Each row is a point on a tangle of strands that fork and nearly touch. The rows are in no order.
In the rows, zero is written as 128.
Two points are linked if the straight distance between their rows is under 153. Some points are linked to none.
puf: [146 132 140 138 145 108  82  85 131  93 121  81 119 123 122  91 108 104
 123  80 148 148  88  82 112  76  91  88 105 150 122 104 165 174 146 148
 132 128 148 101 157 174 164 138 144 134]
nuzot: [ 95 169 132 114 114 152 120 140 151  97 155 145 125 163 185 139  83 126
 119 153  68 132  88 122 213 177 147 147 120 144 143 112 147 123 172 123
  70 169 101 148 125 114  85 104 160 123]
Fevis: [176 115 188 174 179 143 152 147 160 146  98 125 148  89 120 171 147 165
 168 121 107 124 165 190  76 139  96  58 125 100  81 167 151 149 156 122
 106  55 126 132  93  79 148 108  86  82]
Tup: [129 121 142  62 102 164 169 102 128 137 105 137 130  82  94 134 178 168
 120 103 151  89 143 102  95  79 133 130 158 121 163 114  88 141  99 118
 126 149 169  72 106 163 181 124 162  89]
gipot: [160 145 156 163 135 140 113 187 118  98 149 132 135 137 146  90 131  78
 114 134 104  95 163 166  52 211  47 172 137 134  92 179 139 101 140  93
 145 120 142 144 179 104  91 152  60 125]
Dut: [184 149 113 132 173 122 147 118 110 117 135 135 103 114 133 143 160 114
 167 118 163  89 127 117  18 127 138  89  90 163  82 142 142 147  95 128
 121 122 125  89 129 143 159 150 102  92]
ber: [108 103 148  90 121 130 141 122 124 115  82 157 157 107 136 153  54 128
 127 134 103 136 153 144 119 205 162 143 133  91  87 209  91 153 130 113
 145  92  88 138 136 134 113 143 117 116]
mado: [156 120 151 114 123 177 142 132 114 158 144 120  98 107 148 133 129 148
 118  90 105 108 131 105 148 119 154 131 118 186 140 162  82 160 141 155
 124 141 129 117 142 235 183 166 157 149]
Zamit: [170 131 173 136  77 146  86 115  94 148 149 111 113 226 160  88 153  86
  86 142  33 109  50  69 158 136 140 160 124 171 128 131 171 103 151 153
 136 191 103 140 179 159  69 169 137 127]
puvub: [128 121 118 139 151  99 156 130 164 130 165 114 139 113 105  99 137 119
 175 113 170 135 124 134  87  72 110 103  95 116 131  94 142 117 102 118
 143 129 142  88  82  86 129 127 128  88]
pubam: [ 89 178 132 115 123  93  95  93 148 108 162 138  94 164 139 104 105 113
 132 135  98 148  63  89 205 108 130 143 123 104 150  64 170  92 173 148
 112 143 130 150 123 116 110  97 145 135]
Kala: [ 94 135 116 123  61 156 119 155 151 139 162  97 130 126 157  42 137 128
 112 160 113 143 136 107 138 108  84 100 120 149 149 115 147  95 101 124
 166 204  82 118 132 122 103 117 165 154]
kurab: [144 125 146 132  76 163  91 133  65 138 134 128 158 188 162  95 150 113
  74 119  65 148  77 104 188 138 117 159 128 151 133 142 137 123 143 135
 133 185 113 120 195 171  86 149 157 149]
Susop: [ 94 168 139  98 128 115 143  83 148 141 176 156 112 152 121 129 107 139
 149 138 104 138  96 118 174  92 122 140 136  98 135  82 151 125 142 144
 144 170 139 141 111 121 124 126 146 106]
pipa: [143 170 121 111 106 121 126 154 148 104 163 137 142 170 104  71 102  83
 115 152  78  94 124 141  57 182  94 176 115 127  78 155 147  84 140 120
 135 152 136 193 165  75  59 176  64 101]
labag: [151 144 160 156 122 124 133 178 142 110 172 149 126 137 144  72 136 108
 151 110 130 111 160 145  41 167  59 148 122 130  90 157 132  97 124  87
 137 120 118 106 127 108  90 135  93 111]
Nid: [164 103 127 173 170  84 156 161 129 123  71 109 159 141 125 197 127 153
 139 137 133 152 172 161  61 106 131 109 112  71  76 182 117 142 131 102
 143  61 126 157 126 102 114 136  89 116]
gata: [133 119 100 126 201  98 186 125 147 112  72  98 105 128 115 234 124 135
 127 178 140 133 128 147 153 137 181  89 112 124 127 125 156 113 157 152
 139  68 130 160 100  68 134 122  80 123]
gogap: [145 157 131 150  66 134 114 134  90 169 152 163 119 110 157  62 146 113
 106  90 121 104 107 112 124 134 111 152 111 173 137  90 117 136 122 134
 119 169  91 117 154 172  86 162 147 137]
Zagi: [146  79 129 153 179 116 129 121 156 148 119  91 134  97  99 135 159 141
 158 118 183 153 136 134  81  85 117  36 117 131 123 142 157  99 116 133
 119  57 136 116  79  85 174  91 100 111]
vetek: [ 90 139 155  93 152  93 161  71 103 117 152 156  98 116 120 169  91 148
 125  94 102 120  96 104 185 127 140 156 127  83 137 112 136 160 178 129
 133  92 135 129 109 181 153 144 125 149]
pap: [143 133  92 142 129 134 127 174 124 141 109 145 205 156 115 129 131 125
 142 152 135 138 167 182  88 108 119 157 116 101 122 115 112 120  71 102
 120 170 145 101 158  68 100 128 124 105]
vidiv: [ 92 119 125 102 144 127 102 101 163 145 141 128  85  90  83 133 150 149
 119 138 186 110 132 119 199 114 149 139 190 135 172 105 106 138 120 160
 129 139 175 126 111 112 166  83 151 152]
fasom: [127  68 132 172 143 130 131 185 169 109  89  95 160  97  93 200 129 124
 169 160 161 159 182 200 128 120 161  94 118 107 170 150 109  90 121 125
 128  82 154 136  53  40 119  75 114 120]
tis: [146 157 121 135  71 130 101 117 123 174 159 159  89 144 171  97 135 133
  97 111 111 108  73  72 181 138 136 143 133 177 149  99 134 131 148 145
 109 169  85 135 138 197 114 144 144 148]
falov: [139 107 170 119 157 154 150 119 120 125 107 139 121  90 134 163 152 173
 154 106 126 124 165 142  63 118 126 100 145 112 101 181 120 135 117 111
 138  96 145 104 102 148 187 110 118 108]
nit: [158  95 154 152 179  92 159 127 123 113  86  80 138 125 143 182 102 141
 135 153  82 134 144 158 174 169  95  83 106  79 102 160 153 167 184 141
  97  24 123 168 106  93 131 119  94 144]
Por: [ 74  97 132 112  94 163 119 135 104 134 130 110 132 132 144 136 130 162
  84 124 132 139 148 142 207 137 153 151 169 164 195 145  84 135 143 123
  97 137 132 117 121 163 130 119 185 193]
domaz: [157 150 121 158 132 142 106 172 113 138 141 144 150 170 156  98 141  89
 101 155 126 121 147 179 104 172  63 178 131 140  99 155 121 117 142 118
 152 149 124 137 189 117 103 164  82 141]
mumal: [158 136 164 137 130 131 109 103 135 123 159  93 115 135 135  65 123  77
 123  90 125 125  71  90  74 104  81 103 112 176 115 116 165 148 152 132
 147 164 140 100 162 173 139 165 134 112]
talum: [ 86 132 108 147 147  88  97 109 100 126 126 137 105 108 128 168 119 128
 143 125 176 139 109 138 208 106 182 145 139 154 166  60 107 107 139 165
 110 106 151 125 134  83 114 100 148 163]
nodid: [143 148  83  96 167  98 159 101 103 136 113 174 140 131 104 151  86 120
 137 135 111 123  98 145 138 161 190 133 124 102  98 121 133 128 125 158
  96 113 109 161 129 120 135 154 103 101]
Kunuf: [105 104 148 132 167 139 138 101 156 141 151  86 112 103 122 103 131 135
 158 123 147 156 115 120 115 101 124  42 116 144 120 130 180 108 153 135
 138  83 126 119  70 130 190 100 111 132]
Rito: [141 188 102 141 107 137  85 118 139 113 166 136 119 173 142  94 113  84
 124 165 115 112  63 127 139 131 106 154 111 124 106  81 185 104 158 137
  89 165 125 183 167 112 107 128 124 114]
totof: [102 141 132 106  99 126  85  60 122 155 152 132  74 130  92 142 138 171
  84  85 145 119  93  74 211  94 157 142 182 154 188  98 107 146 141 151
  88 161 134 151 147 186 161 121 141 167]
penum: [116 103 171 106 153 175 137  95 131 127 139  61  99 129 113 130 116 145
 117 116 108 144  90 113 151 116 139  72 141 176 153 168 156 137 159 127
 106 112 141 122  93 186 205 126 142 161]
Tozod: [158 136 120 131  65 181 117 125 108 178 117 121 114 107 118 107 160 145
  80  98 102  99 117  71 159 121 125 116 136 176 160 144  75 159 113 143
 119 183 111 111 151 220 160 136 170 144]
sizin: [158  90 185 169 176 115 143 141 128 125  83  89 138  99 129 188 134 161
 165 128 102 137 167 167 137 133  87  75 131  77  94 155 131 173 147 128
  95  41 141 138 115  89 152  92 117 130]
Vena: [141 163 132  94 122 104 147 134 113 115 167 142 106 160 102  77 109  78
 144 136  87  68 118 115  42 203 120 145 126 162  79 141 144 112 108 134
 115 137 115 174 140 100  71 180  69  85]
sege: [148  94 139 172 136 101 106 163 112  84 105 124 188 153 158 136 103 142
 124 119 109 176 154 146  86 146  74 127 112  65  99 187 123 128 131  85
 125  60 127 136 123 130 118 106 106 161]
fuvu: [130 178  95 161 147  96 118 149 132  71 125 116 135 150 132 126  91  89
 131 156 122 119 101 146 131 139 106 154  80  71  94  85 179 125 177 111
  78  93 159 192 122  75 107 113 119 119]
vokis: [111 143 103 125  80 155 111 139 130 145 111 139 153 130 131  76 152 143
 103 126 136 133 156 108 137 139  59 132 177 107 153 117  94 133  82  88
 159 193 125  80 137 136 142  90 155 142]
ref: [164 124 119 151 137 139 142 168 148 129 156 148 141 134 129 111 156 132
 159 126 163 102 168 151  16 128 109 125 113 141  98 160 131  82  89  77
 134 123 124 103 111  80  97 136  88  97]
zudu: [127 120 128 147 108 133 127 151  46 146 113 153 210 162 150 100 153 121
 108 117  87 131 156 156 118 154 135 162 107 122 113 132  81 122  74  99
 141 142  89 103 194 141  97 158 114 176]
visi: [125 124 131 140 170  90 100  89 140 125 119  80 108 101 105 132 136 120
 143  98 179 135 120  98 144  82  86  86 132 129 128 100 149 185 129 158
 139  90 182 106 123 129 166 104 140 138]
zufes: [141  78 100 123 106 135 128 134 128 147 108 134 147  74 141 106 168 127
 116  88 202 107 152 115  97  63 141 128 124 152 166  91  88 120  76 133
 131 146 122  54 119 137 131 134 149 123]
Pivud: [151 150 163 108 104 117 123 120 108 115 156 163 128 173 150  88 114 105
 104 128  96 141  83 105 121 151  94 174 138 112 101 135 155 121 159 146
 154 143 130 149 144 150  97 159 123 104]
bes: [151 178  76 162 167 107 131 118 153 148 160 136 103 112 117 120 149  61
 157 123 195  93  97 141 123 138 108  95  89 122 112  74 161 165 148 149
 111 119 133 142 109 115 156 112 120  92]
Pize: [122 135 131 104  87 135 159 145 116 147 142 151 156 149 133  82 118 135
 139 140 113 133 130 143 104 143 153 138 107 135 119 109 141  91  93 131
 134 154  94 141 122 113  84 155 128 120]
beg: [123 170 129 115  62 152 113 134 135 151 132 173 123 131 138  98 139 148
 108 139  96 134 122 109 163 152  79 149 168 106 150 106 120 140 116 109
 135 216 134 120 127 139 118  86 169 117]
nunar: [101 144 132  99 103 145 127 118 161 110 138 122 125 218 168 112  87 130
 115 186  72 148 109 109 150 153 150 135 126 144 110 135 164  89 163 126
 141 142  70 165 150 126 102 158 110 143]
burer: [ 86  97 132 124 167 109 134 113  95 112 115 127 104 110 122 210 136 152
 136 134 171 126 136 152 194 123 189 143 140 141 171 117  93 130 142 152
 119  81 162 123 116 119 143 103 148 178]
Ziler: [122  91 112 162 162 158 135 175 117 131  74 122 115 104 165 194 160 129
 151 131 179 126 172 164 116 106 144 121 126 140 140 123  91 138 131 130
 128 112 133  97 141 123 140 116 154 142]
gulo: [138 168 131 145  56 152 105 145  97 149 166 146 125 142 155  64 154  98
  99 144  79  85 102 124 141 151  85 165 106 157 112  95 160 119 105 117
 116 198  91 134 166 128  64 136 147 135]
Lov: [154 109 169 113 158 110 138 152 114 116 117 168 134 105 143 114  87 117
 152 109  91 107 167 132  74 191 121 141 131 102  72 209 102 144 123 115
 145  82 122 133 130 152 117 160 105 110]
Zuzag: [164 125 161 107  99 122 123 160 114 100 129 163 147 172 142  72 109  99
 100 126  79 148 109 122 111 217  91 165 147 124 104 191 140  97 141 132
 159 141 113 151 162 141  78 158  94 116]
papu: [151 130 139  91 148 145 174 126 181 122 118 157 144 102 101 148 105 141
 143 161 112 130 151 167  83 184 162 105 116 121 106 150 148 113 104 138
 137 124 114 139  95  89 143 144  85  68]
dabef: [ 78 139 154 109 110 120  73  81  98 111 143 118  92 138  84 148 129 168
  86 120 132 131  89  94 224 128 158 164 195 149 181 142  95 130 140 127
  93 131 173 145 147 145 151  91 164 186]
Vibu: [137 169 126 146  34 164 105 144 111 156 143 146 122 143 162  71 157 120
  70 151  67 118  97  89 187 146  85 143 148 138 150 101 139 117 120 109
 133 217  91 138 133 146  83  95 170 135]
Nuba: [133 172 123 114 159 130 151 129 158  90 121 112 110 157 140 132  53  92
 135 180  59 114 110 143 122 188 161 126 100 136  79 139 177 119 171 112
 115 113  98 168 145  86 110 162 105 102]
bon: [168 147 125 159 177 134 154 143 152 128 153 125 117 105 120 142 153 111
 171 133 166  94 146 141  13 131 111  71  86 151  67 137 161 118 116 100
 116 115 131 123 113  86 144 117  95  72]
Rorid: [110  89 153  99 146 148 123 110 135 125  89  97 110  76  91 153 192 165
 134  97 190  99 171 113  95  53 121 133 197 112 158 141  89 140 102 112
 151 117 187  65 117 136 188 105 150 116]
ritid: [128 190  95 148 140 113  96 124 118  93 137 138 127 174 156 141  88  90
 115 159  88 136  84 141 151 139 122 184 117  91  98 102 172 104 193 109
  76 129 126 198 184 104  94 126 128 118]
Zaso: [136 157 124  99 140 121 130 116 135 134 138 142 121 197 155 104  66  98
 123 173  65 114  89 113 138 169 165 156 120 146  81 136 149  98 163 146
 120 138  80 187 168 122  80 186  90 108]
gef: [142  90  88 197 146 128 121 201 137 137 104  91 156 131 124 159 149 104
 150 141 191 143 180 173  65  75 125 109 105 118 124 124 113  98 109  80
 145 120 115 109 133  63  97 109 111 128]
ged: [151 156 124 151 147  96 131 141 129  95 131 157 153 149 127 117  98 106
 145 140 119 135 114 148  85 147  88 149  94  75  80 122 156 149 143 110
 109 102 147 153 125 103 115 128 111  96]
siz: [120 164 118 114 121 150 135 141 176 122 145 166 138 142 149 148  83 136
 129 175  80 134 131 172 181 187 166 149 114 122 116 127 144 121 140 141
  93 166  93 167 143  83  87 140 124  96]
Nofev: [154 114 104 146 117 157 103 144 128 150 115 114 133  67 134  67 158 141
 113  62 150 113 163  81  77  83  78  91 157 166 146 148  69 146 104 100
 151 145 120  62 152 199 164 126 149 130]
fevep: [113 135 100 136 108 160 111 140 176 133 148  83  97  98 147  42 120 107
 147 143 143 140 115  99 119 120 112  64 141 174 141 118 159 122 122 117
 140 172  99 113 106 131 140  96 155 133]
foref: [113 102 119 117 183  85 163  96 111 117 112 125 109 122  96 204 131 137
 137 141 175 137 119 138 156 104 161 118 122 112 147  94 132 114 131 169
 139  74 160 135 106  99 151 124 108 139]
dep: [140 119 140 139  91 143 113 147  41 125 134 154 193 170 160  97 135 114
  82 100  69 159 121 137 160 157 129 170 116 120 121 166  90 134 121 120
 151 149 108 128 207 184 108 152 130 177]
Dilun: [136 125 111 121 171 107 214 154 180 115 124 133 121  88 111 183 123  93
 166 174 127 124 145 160  97 128 169 103  63  97 116 110 144  83 132 119
 169 104  99 157  80  51  97 146  76  86]
Logi: [133 147 126 151  69 138  88  98  85 194 147 165 121 158 185 128 157 161
  72 114  79  86 106  91 201 117 144 150 149 176 130 112 129 124 113 141
 109 169  52 139 167 188  91 157 142 160]
Duvig: [137  99 157 106 144 170 141 106 125 157 138 103 114  85 105 112 141 143
 122  91 141 127 115 120 116 103 153  87 128 176 147 165 121 148 128 147
 122 123 141 104 111 207 219 145 129 135]
nin: [145  95  89 138 127 129 106 124 145 125 113 108 133  45 128  84 160 139
 124  53 199 116 156  79  59  55 128  82 118 179 149 112  99 146  91  97
 128 146 105  49 140 157 141 136 150 115]
vikeg: [121 161 140 121 110 118 133  96 132 143 182 171 129 156 135  93 129 125
 134 112 148 133 110 117 120 102  77 159 145 104 118  97 128 133 140 142
 160 160 132 122 117 131 111 153 134  85]
palup: [117 128  97 121 102 141 130 140  82 150  93 158 210 157 134 138 137 136
 107 162  95 150 158 187 122 132 157 175 136 112 115 114 103 120  70 121
 116 164 113 110 184 108  91 142 121 139]
Tel: [ 73 141 132 117 124 122  94  97 162 164 198 139  92 100 103 148 125 157
 124 130 143 111 112 100 252 106 147 158 179 136 182  94 108 110 135 141
  90 161 149 138 113 109 142  76 152 146]
buku: [118  75 172 114 151 128 144 131 107 105 101 135 146 103 128 180 141 162
 155  96 138 131 186 155 103 109 146 154 133  67 126 179  84 154 112 106
 136  72 155  98 105 155 171 120 128 138]
Depir: [ 90 116 133 148  97 132 143 175 160 101 138 124 152 124 159  97 105 138
 151 154 130 176 171 159 113 152 116 120 107 109 139 136 130  77 125  89
 151 134 108 134  97  92  95 105 126 147]
posa: [154 131 170 115 158 131 150 110 172 123 114 128 137 103 112 144 126 175
 162 126 106 141 152 157  74 156 107  74 128 111  95 165 163 144 118 118
 125  91 127 115  85 103 170 106  90  79]
Kop: [116 121 120 129 131 139 114 150 131 118 104 121 165 134 110 137 123 144
 141 151 134 169 151 154 126 121 122 138 141 119 131 121 119 139  90 116
 124 148 174  94 136  88 145 102 153 135]
reto: [142 124 127 141  40 164 113 115  81 212 116 139 109 131 143 129 180 166
  46 117  68  75 133  79 193 116 135 142 147 178 146 131  91 151 102 137
 134 179  79 129 148 205 115 138 158 170]
Sosu: [110  95 159  77  85 185 165 131 114 165 134 142 122 125  79 112 155 174
  91 110 118 121 140 136 163 128 151 176 155 121 165 169 107 132 120 120
 108 153 129 132 103 184 158 145 160 130]
kuz: [126 173 137  92 132 117 171  70 155 154 188 113 100 140 128  90 140  84
 151 138 127 109  73  98 107 125 144  92  92 163 135  72 172 119 128 145
 167 155 104 113  93 148 147 156 117  97]
deked: [139 133 135 112 162 115 132 108 103  99 116 107 133 151 116 125  98 133
 142 122 109 151  85 106 121 144 168  86  91 146 116 127 153 149 127 157
 106 101 129 137 128 166 181 142 129 145]
vum: [147 151  97  92 111 100 153 111 104 147 129 190 152 143 109 100 116 121
 147 142 114 113 105 127  90 159 182 152 117 119  83 119 146  99  92 147
 108 154  94 167 130 110  82 169 100  83]
kani: [149  64 111 132 110 118 135 130 104 127  97 166 171 107 145 169 177 124
 138  89 180 101 164 142  75  36 165 171 105 112 165  96  75 104  77 130
 131 116 132  53 124 134 106 152 123 118]
Marit: [ 90 131 114  90 102 109 125 105 123 109 118 145 124 132  97 144 126 167
 137 151 145 153 110 120 159 144 181 119 144 122 153  99 136  98  97 160
 109 136 142 142 102 112 145 102 141 140]
Pok: [121 110 127 141 164 123 142 142 123 118  76 121 136 137 160 197 108 144
 135 151 129 168 177 171  86 139 130 131 135 116  80 179 115 131 156 114
 169  87 113 148 149 122 117 146  97 138]
Tumoz: [141 115 161  79  80 179 176 121 116 184 130 133 129 103  92 104 185 167
 104  96 122  93 144 119 104 107 139 153 153 157 152 150  90 127 103 135
 129 160 131 100 105 190 165 166 149  95]
Muda: [ 93 115 129 137 100 139 115 138  84 105 120 137 163 152 160 130 108 143
 109 107 125 176 126 141 184 151 141 149 139 122 154 145  98 137 142 132
 108 116 124 134 128 167 120 126 169 177]
mosev: [121 152  81 157 184  84 134 111 156 126 143  93 107  76  86 125 167  63
 161  94 210 115 110 107 124  93 119  59  82 123 137  57 172 158 123 147
 132  95 138 116 101  82 143 101 122  98]
dil: [ 97 135 120 115  78 134 137 156 151 117 175 130 153 130 138  70 132 128
 150 163 108 150 155 138  97 107 113 114  93 113 132 116 141  82  86 117
 163 197 102 135 112  77  99 129 141 124]
fotu: [105  92 153  65  92 191 156 123 152 158 120 170 133 121 114 161 131 165
 108 146 110 108 163 174 177 162 177 171 163 117 148 168 102 115 112 134
 118 148 101 143 120 140 140 140 134 119]
vodu: [122 121 155 102 112 137 114 125 137  90 102 148 160 155 145 127  61 108
  92 139  68 162 126 130 135 209 121 152 149  98  92 212 124 127 162 117
 152 105  92 159 165 141  92 152 105 124]
zelef: [148 143 131 131 109 167 125 142 127 153 115 140 149 104 145  95 171 152
 124 101 145 112 175 110  77 124  75 119 167 124 117 150  81 139  94  92
 165 164 129  56 127 154 172 125 149 118]
ledel: [111 105 101 172 117 129  90 136 106 139 116 122 146 107 158  88 128 102
 113  84 180 150 150 140 146  79  91 145 122 131 150  83 105 149 132 132
 144 150 124  86 175 139  98 139 154 157]
vom: [133 145 152  98  98 127 123  86  98 113 125 156 105 175 148 123  90 123
 114 113  53 139  57  75 174 160 148 158 140 111 107 147 151 136 168 136
 127 149 113 162 148 182 122 141 143 120]
Lopu: [111 128 117 122 145 140 117  97 191 139 158  63  99  84 115  61 126 102
 150 115 151 144  98  83 130 115 106  42 140 159 151 114 179 136 137 129
 151 124 123 124  80 152 185  97 138 117]
Kulab: [ 89 137  95 166 157  82  96 138 122 106 115 102 112 117 109 136 118 105
 156 126 191 145 122 124 151  79 137 120 120 132 141  59 130 141 119 144
 137 122 168 118 151  70 107  98 156 140]
nel: [149  96 134 144 186  72 169 145 131 114  52  84 120 134  93 236 140 151
 130 155 151 139 153 154 100  96 139  85 130  92 114 132 125 129 122 131
 143  49 148 167 108  68 117 103  92 122]
felut: [134 174 111 103 151 132 172 129 189 123 142 146 116 113 122 149  82 114
 147 176  84 114 125 157 130 199 166 129  87 117  98 126 160 115 138 139
 128 140  87 163 109  79 107 149  87  83]
pum: [116 126 136  98  99 159 120  96 156 137 137 109  99 205 144 126 111 140
 119 165  96 145  88  90 154 139 156 104 135 170 138 130 171 116 136 148
 134 167  97 140 127 161 149 142 130 154]
pazi: [158 105 159  92 113 114 155 136  76 118 145 159 150 133 128  96 129 149
 137  69  93 118 143  89  57 134 145 140 121 144  92 180  86 134  86 119
 154 125 116 105 145 185 120 176 121 120]
sefet: [166  97 123 184 151  74 137 166 149 106  85  98 178 159 123 151 100 145
 132 131 113 160 166 149  42 121  89 112 103  64  73 182 146 126 134  60
 115  48 116 148 106  71  82 115  78 127]
kul: [115 151 113 154 159 124 115 131 153 113 136  86 100 147 152 107 116 105
 149 143 162 134 121 120 105 108  77 107 112 137  98  95 178 138 148 127
 149 133 136 128 131 112 126 122 135 122]
dipi: [ 89 149 137 131 147 114  97 111 153  93 147  99 100 147 149 117  95 126
 117 138 121 147  91  96 216 142 121 119 130 136 160 106 152 127 173 144
 108 102 152 120  97 135 142  93 159 164]
Ludi: [ 98 102  99 109 129 141  96 113 148 148  95 103  97  80  95 121 158 151
 117 121 199 113 167 106 137  86 106 127 213 138 166 114  89 151 107 132
 173 143 164  88 132 128 169  90 157 140]
Dusek: [139 134 105 167 151 119 111 157 105 139 114 139 146 175 165 142 130 120
 119 148 153 162 158 160 113 132  98 153 120 116 104 160 106 129 139 135
 165 113 119 138 174 138 126 161 104 161]
lolaf: [156 158 100 108 161  87 170 125 120 131 153 155 140 145  94 109 111  92
 147 142 128  86 119 139  42 162 153 159 107 127  60 131 130 120 108 127
 116 114 124 165 133  86  86 194  68  74]
sugu: [124  70 121 122  90 120 109 128  87 141  77 165 175  98 127 169 175 131
 134  91 168 116 171 150 124  63 176 194 139  85 200  97  56 129  94 129
 126 118 162  69 137 146 140 127 133 144]
bekor: [ 99 133 114 120 173 104 100  76 181 134 153  84  74  89  97 121 134 117
 138 123 179 121 114  88 192 101  99  93 179 151 158  96 148 167 136 165
 165 139 170 116 113 113 159  79 141 132]
Dapen: [121  96 165 133 162 122 129 104  95 107 129 103 127  92 115 177 137 161
 143  68 145 138 156 139 131  74 136 121 108 107 139 145  98 168 138 144
 133  63 182 107 119 171 186 133 148 163]
Pomu: [ 84  82 127 138 115 112 102 125  92 130  99 146 130 103 113 179 152 147
 137 108 176 127 164 164 168 100 157 179 167 103 189 111  62 133 118 133
 129 102 177 101 112 134 142 107 150 170]
kazo: [132  61 126 146 166 117 135 150 157 112  93  88 140  91  80 179 155 142
 159 141 190 155 149 143 106  77 151  69 131 115 152 135 131  80  95 134
 135  72 161 112  69  52 142  79 109 124]
Zumuz: [117  97 122 104 130 153 168 144 136 146 111 181 138 113 143 158 118 145
 145 145 129 125 164 176 150 145 176 153 133 117 141 130  99 118 123 140
 126 130 118 121 102 129 116 132 135 119]
bidiv: [ 95 148  99 110  78 134  78  81 162 185 171 131  87 115 119 119 138 152
  87 112 122 113  93  55 234  87 126 139 196 152 191  96 116 133 133 141
 108 191 120 149 134 155 124  87 154 132]
Vutim: [113 106  69 185 146 103  97 165 138 123 102  98 141 131 115 135 134 100
 147 121 222 157 156 140 105  68 107 120 120 111 141  90 126 125 105 119
 156 119 134 112 142  79 102 112 130 138]
fuzeg: [174 116 144 159 160  73 128 149 107  80 120 148 155 133 138 122 106 137
 144 105 118 123 131 130  70 145  82 136  76  55  77 165 156 157 126  97
  92  49 135 128 118 135 113 120 118 119]
Gug: [167 154 145 117  93 145 109 131 126 117 143 122 101 217 143  78 118  65
 117 158  38  93  62 100 130 190 161 153 112 169 112 131 178  96 156 145
  99 162  96 175 170 134  74 163 113 119]
kada: [106 102 141  97 103 185 132 113 132 117 121  83 107 155 122 136 126 170
 101 144 116 142 121 115 152 146 162  92 162 184 156 167 145 113 129 127
 113 163 113 131 117 161 176 130 140 167]
zor: [114  98 147 142 130 129 113 132  84 105 134 125 137 104 152 150 117 149
 125  77 127 155 141 142 165 117 132 151 115 113 158 162  76 166 148 136
 128  85 161 130 126 193 157 133 165 182]
vazo: [156 190  91 147 140 137 111 129 172 150 165 145 113 147 126 115 137  85
 145 171 155 105 103 153 126 154 111 129 103 141 104  98 158 137 143 155
  91 174 139 164 135 100 129 123 115  93]
Ruma: [113  77 113 128 138 149 153 159 163 124 107 141 138 102 131 192 134 130
 161 171 148 151 166 200 161 138 177 130 118 122 183 124  99  91 130 149
 113 112 136 126  68  77 118 116 126 124]
bir: [ 72 101 130 127  92 162 117 144 110 119 119  76 111  92 100 112 126 156
  80 121 151 138 152 114 174 129 116 135 184 155 199 153  75 134 130  85
 128 119 152 111 113 163 156  89 180 201]
vabur: [117 141 158  91 112 122 141  78  95 143 156 181  97 131 117 142 108 153
 113  82  83 124  82  93 170 129 133 176 154 101 130 123 122 153 152 136
 131 141 128 155 122 197 137 151 146 111]
Vedi: [178 156 112 122 163 122 129 139  98  95 100 139 133 130 143 164 124 137
 155 137 113 116 142 138  50 146 150 112 102 130  66 165 122 167 101 138
 127 128 135 128 162 148 156 145 120 114]
Tene: [ 97 126 140 135 138 129 115 143 144  98 130  96 136 132 128 122 104 128
 139 146 127 169 120 147 180 125 105 119 142 124 140 120 140 137 139 140
 111 111 183 114 115 103 138  85 164 147]
Nadan: [130 122 147 139 200  77 136 112 114 105 103  89 132 137 120 198 104 137
 129 153 106 141 119 150 202 145 123 125 116  99 117 128 142 178 169 156
  98  49 166 151 115 101 145 120 126 156]
biz: [127 140 106 120 104 120 102 102 126 139 110 126 100  87 122  97 130 124
 120  89 160 131  96  74 147 122 152 104 130 167 161  89 115 164 119 143
 108 156 131 113 127 182 162 116 155 140]
mip: [139 136  84 168 138 114 162 176 143 130 115 125 121 142 126 175 154  94
 148 165 194 104 156 160  52  90 110 131  91 114  94 100 134 111 121 103
 146 131 129 153 135  72  86 137 103  99]
Lufeb: [ 97 166 102 118 172  82 147 100 137 117 154 108 109  77  77 136 154  90
 151 135 163 120 103 110 157 113 157  72  85 126 166  37 172 124 117 151
 146 107 160 104  88  76 145  96 129 128]
gami: [ 90 138 129 116  82 145  80 121 108 129 116  90  97  97  81 119 124 152
  64 114 126 128 123  69 207 112 110 150 191 160 196 137  68 158 150 113
 118 139 167 132 152 184 156  90 181 184]
vaz: [139 132  91 138 146 100 191 144 136 120 127 165 105 126 146 172 125 116
 151 162 163 111 148 147  71 134 149 134  91 112 105 107 131 102 131 120
 159 112 103 156 100  84  87 147  98  83]

A fork is a point with three links. Follow the links from the first point to the second and name the forks in between, in order.
Pize, mumal | dil, vidiv
vom, dep | Pivud
lolaf, visi | vum, dil, vidiv
Tup, siz | vidiv, posa, felut
fuzeg, beg | Nid, burer

Follow the links from the first point to the second, and from the first to the third. Name the last point that the two ways share.
Nofev, Dilun, Rito | burer
visi, Kala, Duvig | vidiv
pap, Sosu, nuzot | felut
kada, Dusek, mip | burer
mumal, Logi, kazo | vidiv
domaz, ritid, beg | Nid
Susop, vokis, Nadan | Zaso

A fork is a point with three links, a tip a point with one. Leave the first point through the second and follow the links. Name the first fork or tip that comes.
totof, dabef | posa
Susop, pubam | Zaso
Lufeb, mosev | Nid
zor, Muda | vidiv
Tup, Tumoz | dil

Name the points in between on the shortest way along the links from the first point to the second, in order.
vaz, kani | mip, gef, Vutim, Kulab, talum, burer, Pomu, sugu
gata, mosev | nel, Nid, sefet, sege, fuzeg, ged, fuvu, ritid, Rito, vazo, bes
zufes, falov | nin, Nofev, zelef, vokis, beg, Vibu, gulo, gogap, tis, Logi, reto, Tozod, mado, Duvig, penum, kada, pum, nunar, Zaso, Nuba, felut, papu, posa
Duvig, Tene | penum, kada, pum, nunar, Zaso, Gug, Zamit, kurab, dep, zudu, palup, pap, Kop
